Each row is a point on a tangle of strands that fork, close into loops and nearly touch. The rows are in no order.
(in the rows, 128 means zero)
Two points are linked if the straight distance between their rows is under 119. Some points are linked to none.
k973: [ 81 180 145 140 103 129 149  97  97 194 121  94 129 146 128 127 171  90
 231 140 152 165 122 146  73  61]
k493: [121 162 118  94  96 173 119  59 171 133 123  89 102 139  86 152 166 131
 231 100 104 135 118 145  76 166]
k671: [181  85 126 180 148 108 158 158 123  96 132 125 159 112  96 122 157 116
  87 149 105 116 135 149 157 155]
k165: [ 52 151 136 125 141 118 121 131 108 184 139 112 117 157 172 110  78 149
 180  77 107 212  88 143 139 106]
k846: [203  88 142 112 151  99 133 152 164 124 122 134 169 103 113 158 114 142
 101 149 133 106 171 107 128 165]
k941: [149 170 149 109 108 162 146 122 177 134 118 144 107 121 141 166 132 143
 127 125 124  67 121 162 122 193]
k890: [172 126 166 101 135 137 142 150 144 134 125 143 114 103 142 168 140 139
  87 112 101  73 126 148 155 178]
k556: [190 163 141 122 107 147 148 132 181 125 175 100 139 112 115 136 150 132
 139 100 152  75 165 103 110 117]
k632: [101 161 160 135 141 131 124 134  97 141 148 134  51 140 137 135  57 127
 141 143 157 133 100 132 115 111]
k411: [153 132 161 171 169 102 153 193 128 133 151  77 109  96 130 156 100 101
  97 131 170  61 126 117 142  82]
k942: [142 159 113 153 118 137 127 117 121 116 128 129  72 111  96 106 106  78
 103 152 134  97 143  75 119 115]
k474: [120 132 160 129 115 175 118  89  78 160 147 100 148 153 146 132 183 173
 204  86 127 159 107 170  81 149]
k154: [ 87  97 143 107 139 119 156 115 126 174  90 100 164 150  99 134 183 178
 173 119 121 157  70 127 149 151]
k457: [159  68 148 105 148 129 139  82 152 110 127 147 155 164  94  70 122 145
 155  81  57 151  97 161 140 179]
k243: [130 166 137  71  73 118 107 115 126 147 118  98 140 151 166 145 166 140
 199  99 143 160 127 123 137 114]
k120: [120 120 121 124 138 101  91 131 100 110  98 157  84 139 170 112  89 116
  88 118  90 176 116 154 153 151]
k233: [ 74 182 112  99  75 131 138 105 158 196 145 130 133 163 112  86 127 125
 179 103 100 164 115  80  74  81]
k842: [137 120 145 176 128  91 140 172 105 141 121 100 148  88 110 127 141 125
  87 143 124 113 145 133 127 130]
k248: [ 92 165 125  91  62 151 124 100 166 130  83 119 144 120 145 140 165 123
 175 117 132 128 190 137  94 131]
k601: [ 64 179 107 161  99 164 135  74 151 139 131 133  84 150 106  75  86  82
 173 143 131 141 149 124  75  78]
k797: [ 62 136 138 123  92  91 100 145 131 179 113 104 160 139 151 111 148 117
 153 147 133 155 101 125 117 121]
k665: [107 159  90 108 136 116 146 116 150 128 143 134  90 178 100 135 114 148
 115 118 139 174 122 114 146 109]
k502: [155  85 146 120 162 107 103 145 126 108 147 128 129 175 146 150 172 116
 138 151 134 130  72 183 154 177]
k913: [ 94 203 100 137 112 191 179  77 145 107 103 137 101 126 107 153 162 120
 164 104 136 104 135 171 116 148]
k965: [197 145 106 164 137 158 159 158 175 117 176 111 140 107 115 159 149 108
 101 135 155  71 183 104 117 135]
k735: [102 145 140 141 145 107 157 128  80 169 137 128 155 133 112 153 114 174
 160 135 152 165  84 134 119 132]
k739: [ 99 139 105 102 116 160 147  80 151 111  85 162 130 120  91 109 144 133
 129  88 104 112 154 124 126 163]
k649: [189  33  99 121 192  74 127 165  97  80 106 167 156 132 103 121  78 151
  54 187  82 138 101 135 166 107]
k964: [102  94 113 150 148 119 134 137  66  81 125 152 111 146 104  91  81 135
 119 142 156 166 132  87 132  79]
k409: [109 114 143 143  97  74 116 150 143 154 117  96 141 131 117  86  95 127
 128 154 131 141 100 103 128 130]
k619: [149 103 139  88 114 139  86  85 127 139 140 117 177 113 120 127 175 150
 176 101  90 143 102 143 129 179]
k578: [106 174 140 131 156 118 163 123 141 166 106 116 108 120  99 110 122 132
  99  88 143 101 168 109 113 104]
k673: [160  62 144  94 138 136 114  62 150 117 107 124 161 125 107  90 172 119
 164  84  70 115 113 167 148 179]
k753: [200  96 119 110 180 128 133 169  91  98 161 184 153 120 132 173 139 137
  69 153 123  93 121 134 160 141]
k620: [185  25 136 126 145  79 108 123 116  81 131 152 173 153 115  84  96 131
 124 157  83 174 111 161 163 133]
k732: [130 155 127 113 122 163 174 132 172 132 124 104 139 131 127 194 170 126
 182 167 200  91 158 107 125 124]
k268: [116 149 127 162 140 123 166 196 101 137 135 117 170  97 158 165 159 120
 111 160 195  85 145 118 132  75]
k802: [157  56 145 128 142 105 108 110 125 110 145 143 141 139  96  66  92 146
 103 104  56 167 112 137 132 152]
k306: [151 142 135 119 150 108 134 141 162 172 134  82 159 163 122 172 195 135
 154 140 182 121 113 149 107 159]
k752: [106 141 163 125 136  95 129 171  91 160 128  90 158 178 147 129 184 160
 154 106 170 131 124 134  84  77]
k551: [126 121 134  98 163 112 128 127 184 140 117 117 127 140 104 133 130 137
 103 103 160 107 177 100 138 113]
k962: [184  36 105 138 210  68 109 192 104  90  95 156 150 113 143 133  94 122
  30 174 116  98 111 122 164 104]
k460: [143  87 150 124 126 122  87 184 100  84 159 101 133 112 140 163 190 113
 122 136 136 119 165 127 142  99]
k396: [142 148  96 163 125 106 136 173 135 135 138  95 125  93 138 128 106 119
  47 147 152  92 127  73 162  35]
k335: [ 96 169  94 112  82 122  95  72 158 141  84 148 103 132 156  71  52  79
 141 117 121 142 142 103 105 147]
k899: [121  94 117 117 133  79 134 188 114  92 111 133 124 146 141 149 147 141
  86 151 114 155  94 156 195 124]
k506: [166 115  86 164 106 152 116 119 173 100 115 125 150  82 137  91 119  71
  71 150 134  61 177  77 136 132]
k606: [132 171 133 135  87 100  84 115  86 154 153 130 142  95 162 105  71 114
 137 117 134 157 129 102 113  98]
k864: [102 127  72 143 145 114 122 110 145 135 140 157 109 173  99 113  87 130
  98 133 112 185  95 110 141 144]
k234: [ 65 164 113 127  78 160 133 104 129 163 147 123 130 134 117 123 178 142
 166 146 118 142  68 124 129 116]
k312: [100 165 168 111 104 172 138  98  85 197 125  97 122 154 133 139 190 163
 206  91 108 155 127 141  41 124]
k818: [109 192 127 169 149  85 145 135 118 178 110 120  89 114 103 111  76 119
  84 117 119 145 153 123  98  93]
k81: [157 105  96 145 124 120 118 146 106  92 121 136 108 123 103 104 112  89
  80 189 143 106 121  49 143 112]
k828: [132 146 167 125 114 208 123  90 107 133 138 111 119 129 136 146 190 167
 174  91 128 104 132 173  81 153]
k997: [166  80 147 105 147 127 132 158 147  94 121 148 148 158 174 171 135 128
 122 170 154 113 108 173 180 178]
k705: [ 90 188 125 153  67 117 134 114 117 144 120 120  59 146 155  90  64 107
 119 147 103 181 145 112  94  32]
k28: [146 135 136 146  99 125 185 178 159 140 110  93 143  48 143 181 131 102
 113 155 139  72 159  86 181 109]
k772: [191  38 150  97 152 130 111  92 128  83 141 170 174 154 121 116 126 149
 139 150  77 155 137 184 151 157]
k636: [144 133  80 142 139 105 152 153 156 131 132 122 152  91 107 134 133 131
  64 143 152 105 132  80 187 100]
k781: [154 137  98 128 121 135 101  94 102 121 151 167 122 150 108 111 144 107
 155  93  78 167 114 134  95 193]
k563: [123 170 121  93 105 140 123 121 172 131 115 146 106 128 133 167 132 111
 134 155 150  98 138 117 129 160]
k525: [171  74 125 111 141  94 111 167 106  99 127 127 114 120 111 136 118 105
  93 180 141  98  87  80 165 128]
k479: [153 148 150 154 112 139 153 161 141 154 149  77 163  52 145 194 151 126
 123 136 132  89 136 133 177 116]
k211: [187 116 155 143 125 167 137 155 128  83 170 117 132 110 167 152 137 100
 141 131 164  73 135 136 152 148]
k418: [110 115 157 116 153  79 118 199  83 141 143 116 144 158 117 133 138 178
 137 117 146 148 129 117  77  83]
k765: [ 85 166 139 119  91 185 109  61 145 151 150 102  99 135  94 120 157 103
 226 115 103 138 122 124  69 122]
k740: [142  77 112 117 117 126 113 126 103  94 115 182 117 159 139  74  69 147
  75 158  91 153  87  99 143 141]
k406: [120 219 112 149 103 123 142  89 145 167 134 132 128 129 108 104 140 100
 165  88 127 131 177 148  46 105]
k296: [ 59 151 117 123  85 134 121 118 138 193 117 112 156 155 139 120 181 153
 174 124  99 179  89 130 101 139]
k260: [187  57 133 140 188 146 152 192 122 102 175 141 158  99 128 208 146 131
  95 165 141  75 134 117 160 132]
k377: [ 90 115 103  73 119 180 111  82 143 155 118 147 132 177 141 109 154 151
 210  48  61 188 123 121  92 183]
k186: [ 96 149 129 146  90  99 112 130 113 114 117  99  49 150 153 102  84  82
 140 152 122 177 135 114 127  72]
k370: [ 50 192 115 110 109 155 131  93 144 185 125 132 110 136 127 140 182 111
 148 139 145 124 125 130 113  74]
k527: [179 110 147  86 125 124  96 104 135 140 149 115 167 112 111 129 172 116
 168 119 134 101  88 108 154 156]
k163: [ 83 165 113 141 121 127 141 142 105 145  93 166  87 128 148 120  91 119
  80 171 157 109 111 111 127 125]
k70: [153 132 174 109 131 131 144 162 131 135 115 107 130 119 151 182 180 129
 144 116 149  88 190 132 106 145]
k614: [100 160 161 168  92 149 103 103 103 157 146 120 124  78 129 108 117 116
 146 133 111 126 112 158 110 139]
k281: [122 145  99 161 142  59 116 171 115 144 116 113 138  91 136 155 120 126
  78 144 124 153 123 139 155 128]
k79: [159 173 114 180 108 178 166 127 157 109 123 118  90  73 146 153  75  72
 107 156 162  66 209  94 110  86]
k847: [155  68 139 145 158  99  64 165  60  92 154 155 118 126 151  99  80 133
  75 147 110 127  85 120 120 112]
k54: [117  92 126 151 131 110 116 114 175 128  99 121 138 113  99 116 108 121
 100 168 127 139 168 137 123 171]
k196: [ 97  89 143 162 147 118 128 136 157 141 127 111 149 150 102 126 169 139
 113 155 129 145 132 162 118 158]
k375: [120 134 172 127 167 132 124 138 120 136 136 145  83 153 128 137 107 136
 124 118 158 112 141 148 104 152]
k269: [149 151 146 106 111 170 105  83 157 116 149 132  92  99 129 115  75 133
 110  98 134  84 163 111 120 120]
k968: [134 135 123 157 164 129 124 131  82 109 167 124 116  97  98 148 100 159
 108 119 156 150 133 128 151  91]
k859: [157  65 122 126 138 114 112 112 178 102  80 165 146 151 129 111 105 113
  98 175 103 133 152 170 140 194]
k934: [176 100 133  70 137 136 139 119 105 126 132 161 171 145 130 166 180 188
 128 117  99 142  98 159 162 164]
k16: [110 161  92 153 136  63 109 183  85 143 120 120 115 112 139 134  87 123
  82 159 137 160 117 105 121  70]
k104: [ 77  98 141 132 146 133 117 155  48 158 151 150 157 156 138 115 124 178
 165  95  93 195  62 125  98 137]
k18: [103 121 120 141 113 106 109 128 107 103 150 102  70 171 132  91 105  99
 150 110 116 183 108 124 143 104]
k353: [118 131 145 119 130 123 129 106 128 142 140 142  79 166 111 106  56 131
 182 110 112 188 123 114  91 165]
k404: [ 84 157 141 153 129 150 136 125  53 164 165 148 143 144 138 126  99 165
 190 110 133 184  78 131  93 127]
k955: [ 91 175 147 110 120 145 142 119 134 173 115 120 173 131 171 154 149 156
 176 136 206 119 151 141 109  80]
k917: [177 114 150 118  99 113 124 157  68  85 134 145 130 107 148 115 118 136
 103 113 108 125 110 120 160 132]
k741: [104 219 141 140  64 126 159 110 121 174 123 148  94 116 141 100  87 119
 160 124  94 157 165 128  67  55]
k95: [ 97 160 145  86 101 127 128  98 113 188 103  79 166 140 176 156 180 156
 204 108 176 158 128 140 116  87]
k509: [131  83 179 113  97  98 130 152 133 127 110 110 161 136 126  98 129 156
 141 142 133 122 109 115 123 138]
k68: [163  79 115 121 169 104 106 215 144  92 126 118 105 120 183 163  96 127
  18 151 136  88 139 101 173  88]
k945: [117 105 113  86 161 167 117  80 115 160 119 156 166 182 109 114 178 163
 180  71  92 160 114 136  74 188]
k898: [158 103 119 161 173 126 142 156  88  88 148 138 136  96 123 127  81 163
  57 120 150 115 130 113 163  81]
k388: [134 178  99 142 109 152 127  65 189  99 119 112 102  84 113 135  92  87
 152 123 148 100 157 145 146 145]
k437: [123 161 140  97 113 150 135  79 153 155  97 114 111 126  90 143 151 144
 185  78  84 127 139 146  72 197]
k378: [111 173 111 135 115 166 134 110 131 154 130 145 139 113 100 139 208 114
 128 119 124  84 150 132  87 151]
k554: [138 101 125 123 124 121  87 142  87 115 163 167 126 166 146  65 102 127
 100 123 108 143  77 105 126 130]
k885: [ 95 129  95 108  99 165 122  59 161  87 100 161 116 115 100  66 115  97
 136  90  91  95 111 117 124 170]
k490: [142 100 159 149 176  73 118 213  76 109 143 117 140 149 143 157 132 149
 133 124 169 138 132 155  88 117]
k171: [ 68 149 126 161 109 126 118 103 137 147 143 123 115 154 132  82  94  88
 174 163 172 152 132 126  88  80]
k101: [133  91 111 131 158 126 119 119  79  99 155 157 122 100  84 162 119 158
 115 153 118 185 134 126 160 127]
k24: [131 120  89 161 158 101 103 199 102 112 122 102 103  95 139 138  86 113
  26 174 149  85 111  65 132  33]
k463: [166  63 145  87 174 101 120 157 127 108 158 128 156 144 111 146 125 136
 130 154 163 105  69 101 168 121]
k915: [ 69 158 149 173 127 123 155 109 102 182 107 111 101 130 114  94  92 109
 196 114 102 172 112 140  93 136]
k566: [129  97  82 172 183  96 142 151  73  90 120 142 121 124 110 106  69 159
  54 133 142 163 110 112 148  83]
k806: [156 129 115 139 133 141 118 108 147 104 143 120 157 118 127 151 183 113
 152 115 148 144 171 164 146 153]
k759: [160 146 131 113 106 121 108 113 129 107 164 112 100 159 133  94 118 124
 146  76 123 156 113 129 141 128]
k462: [176 106 138 115 127 149 142  96 157 106 102 137 161 109 110 113 169 116
 142  98  93  60 119 160 135 197]
k876: [ 93 161 120 124 130 171 178  83 126 120 105 148 103 153  93 142 144 124
 174 140 155 114  99 131 121 169]
k939: [107 172 143 121  76 113 126 111 157 169 138 100 120 111 100  98 124 111
 163 133 104 124 130  86  95  79]
k711: [135  89 113 132 173  91  83 216 109  96 145 110 101 105 129 173  88 138
  54 172 140  99 110  93 135  59]
k627: [128  85  88 140 148 120 115 104  91 111 138 176 168 120 106 122 107 143
 116 140  95 205 138 148 155 165]
k465: [135 145 134 130 114 155 122 105 162 124 128  68 129 104 149 173 196 105
 167 119 146 113 162 170 151 138]
k850: [141 118 154 140 147 165 111 127 158 103 183 108 100 140 133 136 151 118
 114 127 161  75 121 149 146 127]
k318: [133 154 167 112  97 125 138 162 113 121 135 124  94 117 149 139 120 123
 126 134 150  91 132 103 132  87]
k343: [167  85 127 167 120 162 123 150 166  93 114 119 101  76 153 122 110  86
  42 160 109  59 164  85 155 125]
k393: [210  79 101 129 151 133 137 167 110  72 133 190 120 140 124 143 114 129
  37 174  90 115 131 119 149 145]
k38: [111  61 146  92 187  87 100 168  97 135 158 125 158 158  99 150 125 201
 143 131 114 161  57 134 127 114]
k141: [191  61 158 102 145 127  92 100  98  98 145 168 149 115 117 122 109 119
 141 147 110 133 144 143 139 172]
k253: [145  64 153 100 174  95 151 131  97 151 104 103 186 139  87 135 177 188
 160 103 113 157  88 138 148 141]
k182: [127 172 141 107  81 167 123 100 197 123 143 107  99  96 152 112  98 101
 125 109 150  60 168 114 133  78]
k192: [ 72 189 121 156  93 106 154 120 105 176 122 120 136 147 148 116 115 101
 190 163 169 160 114 135  96  72]
k430: [ 53 160 120 131 112 151 121 128  98 163 126 155  94 180 159 125 119 127
 188 116 102 202 117 149  95 169]
k800: [101 188 110  90  79 142 112  74 162 132  92 153 122 113 146 106 101  94
 161 101 133 120 181 123  89 136]
k427: [149 103 111 164 151  82  99 155 137 114 127 110 130 131 154  85  92 107
  51 141 131 115  85 141 169 119]
k879: [ 83 162 124 134 110 152 137 103 127 133 137 147 145 164 145 107 121 163
 154 105 157 159 148 145  90 118]
k469: [150  68 142 132 193 113 135 103 105 109 116 147 170 121 121 113 135 117
 122 134 124 115  96 171 198 161]
k92: [ 67 124  97 110 125 161 121 100 145 180 121 146 148 153 129  81 107 128
 202  58  47 207 124  89  95 166]
k4: [174  81 129 156 132 162 169 148 162  83 149 134 163 111 109 136 177 141
  98 145 122  89 153 146 149 151]
k32: [ 89 177 133 130 104 128 160 121 113 120 106 106  83 105 132 169 150 133
 150 118 139 156 150 154 167  94]
k9: [ 66 173 101 117  66 137 140  97 178 176  99 109 160 162 121  95 158 119
 199 107  93 151 111 124  72 140]
k974: [174  99 131 141 161 158 156 170 165 129 178 118 166  99 120 192 166 152
  88 131 142  80 152 113 146 125]
k538: [142 150  96 139  80 160 126 115 179 108  99 152 120  95 126 102 120 110
  65 140 101  75 151 109 119 152]
k60: [115 196 108 133 123 138 163  89 133 129 115 111  90 113 109 146 159 110
 150  84 123 138 146 162 146 131]
k216: [166  79 115 145 178  86 134 183 140 116 108 145 175 134 141 114 113 123
  42 163 141  84 100 130 162 140]
k809: [103  79 152  95 142 121 112 142 107 164 162 119 168 169 125 128 139 206
 159 104 112 183  71 121 108 124]
k433: [175  68 175 131 170  79 126 166 119 133 136 115 170 121 118 140 115 181
 114 131 102 139 107 172 134 154]
k725: [113 220 101 106  87 123 171  77 162 139  92  89 121 128 122 116 159  92
 194  73 136 124 130 149 122 107]
k380: [130 127 107 109  87 183 147 115 153 108 120 126 168  98 119 168 214 165
 125 135 122 106 145 139 158 144]
k93: [ 91 188 145 109  91 183 141  67 124 196 104  91 111 140 110 129 197 111
 228 113 104 113 121 141  35  99]
k421: [150 204 131 127 101 119 178 119 127 147 104  91 144 114 146 128 170  86
 181 100 175  93 142 136 123  98]
k373: [127 146 131 142 151 161 163 159 165 116 122 121  80 112 160 156 112 117
  51 122 151  67 181 117 161  91]
k146: [128 190 155 167  98 144 145 119 128 165 146  97 140  58 142 159 129 117
 140 134 136 101 139 156 128 121]
k107: [109 104  87 147 164  63  86 166  97 122 146 135 149 136 123 133  84 144
 104 150 127 204  71 135 147 118]
k174: [127 102 113 119 146 103 157 139 128 127 115 123 175 101 101 151 147 171
 111 131 152 142 129 111 186 110]
k700: [150 161  76 136  86 146 140  99 136  98  84 173 152 101 143  81 107 102
  94 117 134  93 135 110 135 159]
k521: [121  82 146 133 152 131 118 131 141 127 138 122 152 180 130 111 188 157
 120 117 104 150  94 198 124 168]
k878: [110 100 163 130 121 165  95 130 123 109 174 125  98 158 119 117 165 131
 125 134 120 116 110 142 126 123]
k526: [ 86 105 110 104 130 120 118 105 149 169 117 149 149 172 126  60 105 123
 172  80  79 174  80  97 118 173]
k564: [ 65 198 110 134  95 149 141 105 142 164 108 152 118 129 139 101 119  97
 123 158 151  90 116 116 107 103]
k143: [161 141 114 123 145 182 122  82 185 106 144 137  98  82 124 146  93 109
  99 119 141  71 162 124 151 152]
k123: [120 135 158  78 115 112 110 148  99 135 127 116 121 149 160 154 160 162
 156 102 134 147 109 145 142 126]
k497: [ 95 197 117 163  92 153 160  94 159 129 148 118  76 138 109  96 111  99
 133 135 143 117 159 142  99  42]
k410: [117 141 120 163 136 125 132 163 115 132 146 118 141 110 126 144 124  97
 114 183 192 103 161  92 115  71]
k66: [146 155  91 153 122 123 122 118 136 105 123 128 151  96 132 134 162  70
 127 121 146 121 194 127 128 137]
k371: [118 197 146 131  96 143 141 116 120 180 132 132 133 117 117 124 177 136
 140  89 106 111 155 143  57 125]
k395: [ 97 143 114 169 146 107 100 125 120 152 159 118 124 133 112 115 117 100
 127 156 173 144 132 117 109  98]
k720: [133 123 162  89 134 127 132 114 135 148 103 133 109 164 119 154 138 164
 170 102  92 156 121 163  90 205]
k119: [113  89 155 106  82 132 127 107 175 106 112 110 134 153 113  70 146 133
 172 119 113 136 122 120 122 151]
k855: [136 121 168 113 123 180 108  97 141 103 157 108  97 148 124 136 172 150
 167 101 108 128 123 178 122 159]
k568: [150  83 111 107 110 136 107  68 169  74  99 157 116 126 106  65  94  98
 126 115  85 125 143 118 126 168]
k397: [110 132 109 108 143 174 140  84 109 135 125 168 145 170  92 137 179 143
 184 126 138 137 101 123  92 182]
k970: [136  96 163 150 136 151 133 213 119  88 173 101 112 112 149 178 177 120
  96 143 137  73 148 123 145  93]
k478: [140  98 127  88 150 118 115 113 112 103  93 185 110 146 161 126 137 113
  99 110  85 131 122 167 171 181]
k734: [159  95 138 105 148 133 157  92 138 116  95 153 169  81 114 119 142 114
 129 123 106  77  91 143 193 177]
k907: [157 118 116 149 138  99  90 154  96  81  86 102  59 104 183 138  40 116
  54 152 135 150 144 107 161  84]
k957: [ 85 121 136 106 120 103 106 173  99 108 118 119  82 136 153 155 148 145
 110 137 125 150 110 142 179 102]
k625: [179  90 137  68 159  96 101 128 113 129 136 167 139 159 129 135 141 143
 106 100  88 135  99 149 171 159]
k121: [ 88  96 127 146 114 110 111 157  73  96 107 137 112 125 154  75  52 149
  89 149 135 159 122  81 116  53]
k756: [103 141 103 127 133 126 141 130 101 108  95 187 102 163 132 119 128 103
 105 146 150 134 127 114 126 159]
k239: [111 158 124 127 105 155 138 101 117 103 115 138 123  91 169 105  70 133
 114 130 177 115 174  99 149  78]
k848: [169  63 124 146 130 160 168 163 165  74 114 138 113 111 109 137 138 114
  59 161 106  72 172 101 152 136]
k843: [ 48 128 132 149 140  90 106 143  66 158 129 127 137 131 137  90  96 117
 150 120 134 173 102  96 108  70]
k356: [158 160 116 141  94 147 175 134 161 108  90 122 113  66 151 153  98  87
 106 137 138  79 182 102 159 134]
k639: [125 139  92 128  99 103  69 100 132 149 104 149 111 106 152  91  76  87
  88 150 107 150 128  90 128 147]
k340: [119 137 170 130  98 149  96  83 129 162 145  90 160  84 124 124 150 135
 175 112 115 123 101 153 111 163]
k198: [160 113 137 138 112 107  78 166 106  90 173 105 124 130 138 108 152  89
 107 138 133 121 140 110 135  91]
k252: [ 97  82  91 115 153 136 127  86 164 150 106 195 144 179 115  70  91 132
 133 109  57 172  98 140 118 204]
k344: [147 195 116 182  84 139 174 117 148 115 128 103  81 106 137 111  79  89
 118 150 159 102 170 122 119  58]
k294: [113  80  88 165 147  88  83 137 101 126 125 151 153 118 122 115  77 133
  87 173  98 203 115 128 128 149]
k872: [125 118 137 162 126 139 103 137  95 115 134 122 122  48 155 139  99 113
  76 152 133 111 137 121 184 103]
k816: [158  86 123 133 151 108 120 235 129  97 138 123 120 100 175 192 149 109
  54 137 130  83 173 104 150  97]
k672: [136 127 140 136 154 111 107 153 100  99 132 113  63 134 152 127  54 123
  91 143 159 130 110 121 146  87]
k445: [159 117 118 118 164  89 109 164  75 101 125 172  96 131 156 153  75 153
  62 120 117 161 111 144 157 139]
k428: [129 126 143 102 101 133 138 133 168 124  79 118 161 123 140 140 183 115
 152 127 141  99 192 127  99 164]
k852: [126 163 139 133 137 113 141 178  88 148 139 125 161 148 166 144 172 134
 124 116 194  90 128 133 111  81]
k695: [132 145 150 124  83 170 135 104 155 105 120 160 113 133 137 108 102 151
 126 119  95 100 122 159  86 193]
k362: [ 99 113 126 105 157 142 122  91 183 130 116 134 107 132  88 120 153 142
 100  93 109 117 165 133 137 146]
k836: [167 105  99 119  95 139 139 103 183  55  94 161 122 141 126  99 109 124
 106 130  85 123 157 164 139 186]
k959: [163  66 119 130 159  96  87 140 135  86 137 144 163 120 143 140  73 152
  84 173 149 163 147 141 164 129]
k200: [ 90 146 143 118 107 170 135  77 108 139 130 117 142 136 138  97 134 164
 203  59 127 169 129 144 104 126]
k74: [ 90 201 117 158 129  80 133 156  77 171 130 131  89 120 125 141 111 113
 106 139 114 162 125 128 101  71]
k631: [166 177 111 148 121 126 168 117 140 113 107 113 144 100 137 122 152  66
 159  95 165  73 172 133 118 140]
k900: [ 82 171 122 117 115 148 120 105 135 166 130 154  65 174 134 100  81 111
 177  81  81 169 122 131  74 165]
k158: [143 108 131 121 114 146 145 121 151 102 125 147 129 129 122 119  89 164
  96 156 143 110 120 109 161 137]
k256: [117 142 185  99 136 160 138 134 123 158 115 113 158 106 171 177 163 150
 151 121 185  83 165 125 119 117]
k441: [116 227  91 151  85 118 140  88 134 173 116 148 115 107 127  86  86  98
 125 121 117 141 174 112  65  87]
k982: [145 106 152 146 191 110 118 174 111 100 153 126 106 154 132 162 125 111
 122 146 174 119 142 150 116 133]
k83: [133 145  94 145  98 123  55 103 123 137 160 124 122 101 153  96  72 114
  84 138 122 155 139 104 133  96]
k481: [125  94 152 104 136 115 116 137 113 141 136 149 104 180 112 127 102 161
 163 115  81 190 118 125  84 186]
k889: [108  85 105 113 168 128 135 101 150 128 143 168 127 197  88  93 100 151
 131 135 105 170  80 131 145 167]
k374: [164 187 127 115 103 138 128 109 161 125 170  96 122 153 136 120 145 126
 159  81 153 115 152 135 109 116]
k518: [ 79 153 108 107 117 136 160 123 154 141 112 136 105 151  77 162 167 159
 130 140 115 159 148 111 130 120]
k73: [103 144 137 129 163 138 134 113  97 155 165 124 118 162  76 113 162 138
 155  95 144 128  97 106 103 106]
k947: [124 130 121 112 121 147 140 152 188 111 119 135 109 137 153 179 143 103
 125 183 183  85 179 112 132 135]
k495: [149 107 125 117 162 130 141 151  91 125 139 154 168 112 126 181 168 162
 106 130 146 123 115 140 169 140]
k582: [133 151 132 122 155 117 138 143 140 145 152 107 135 145 116 173 146 119
 160 164 203 110 106 114 138 132]
k148: [178  83 131 136 135 169 164 175 173  77 154 116 141 106 188 181 140  85
 137 125 162  66 178 114 173 143]
k235: [155  49 143  95 185  77 114 137  85 137 141 139 193 132  79 121 149 165
 137 127  95 142  59 117 149 139]
k928: [ 88 121 121 141 148 128 146  95  94 140 122 139 153 116 113  84 112 140
 135  90 105 154  79 135 161 142]
k851: [132 143 129 125 150 153 120  90 188 170 121  87 156 143 114 155 206 142
 149 116 142 106 115 171 101 179]
k914: [111 151 108 139  96 127 133  88 139 145 133 126 113 115  83  81  98 112
 130 124 104 137 136  81 115 122]
k56: [112 132 144 110 116 147 141 134 126 123 126  81 113 101 139 198 189 141
 156 128 139 134 132 159 197 118]
k116: [124  78 135  93 171  95  96 162 134 118 129 153  93 165 107 146 115 148
  88 145 112 149 138 123 122 148]
k105: [166 102 146 160 154 127 164 195 141 127 133  86 109  62 159 183 103  82
  85 141 144  53 158  87 178 116]
k91: [128 143 136 128 106 144 161 116 133 148 138 119 165 139 114 134 140 193
 151 122 151 143 125 140 109 136]
k170: [124 179 100 180  89 148 133  85 156  98 103 105  73  96 130 123  75  83
 116 146 135 135 166 153 142 115]
k408: [163  65 111 121 149 115 150 147 103  85  99 176 107 150 110 113  79 165
  44 172  93 144 110 106 155 130]
k877: [146 105 147 136 176  86 120 155 109 127 162  84 157 134 105 146 153 126
 151 141 188 109  77 123 156 106]
k149: [157  97 125 112 151 156 152 106 177 137  81  95 183 136 129 161 227 163
 145 101 129 109 138 191 119 187]
k923: [131  73 128 126 158  52  71 191  70  98 144 133 149 122 146 130  92 146
  98 142 107 163  87 142 127 113]

How many points has the smallest loop of links through each point below? Write 0 if it is on no loop.
k335 | 0
k56 | 9
k850 | 0
k982 | 0
k582 | 0
k566 | 0

A piece is two or more points that can be reached from each other along the links. Count, over all rows, the pieces, the separate loops (a circle has one, a figure eight two, a Y none), the forks (points with three links) and the tips (points with one).
pieces | 6
loops | 1
forks | 15
tips | 25

A tip is a point with one link. Name the tips that can be reached along the links from each point below, in the order of the rows.
k939 | k890, k119, k756, k695, k149
k474 | k154, k430, k148
k95 | k899, k606
k252 | k518
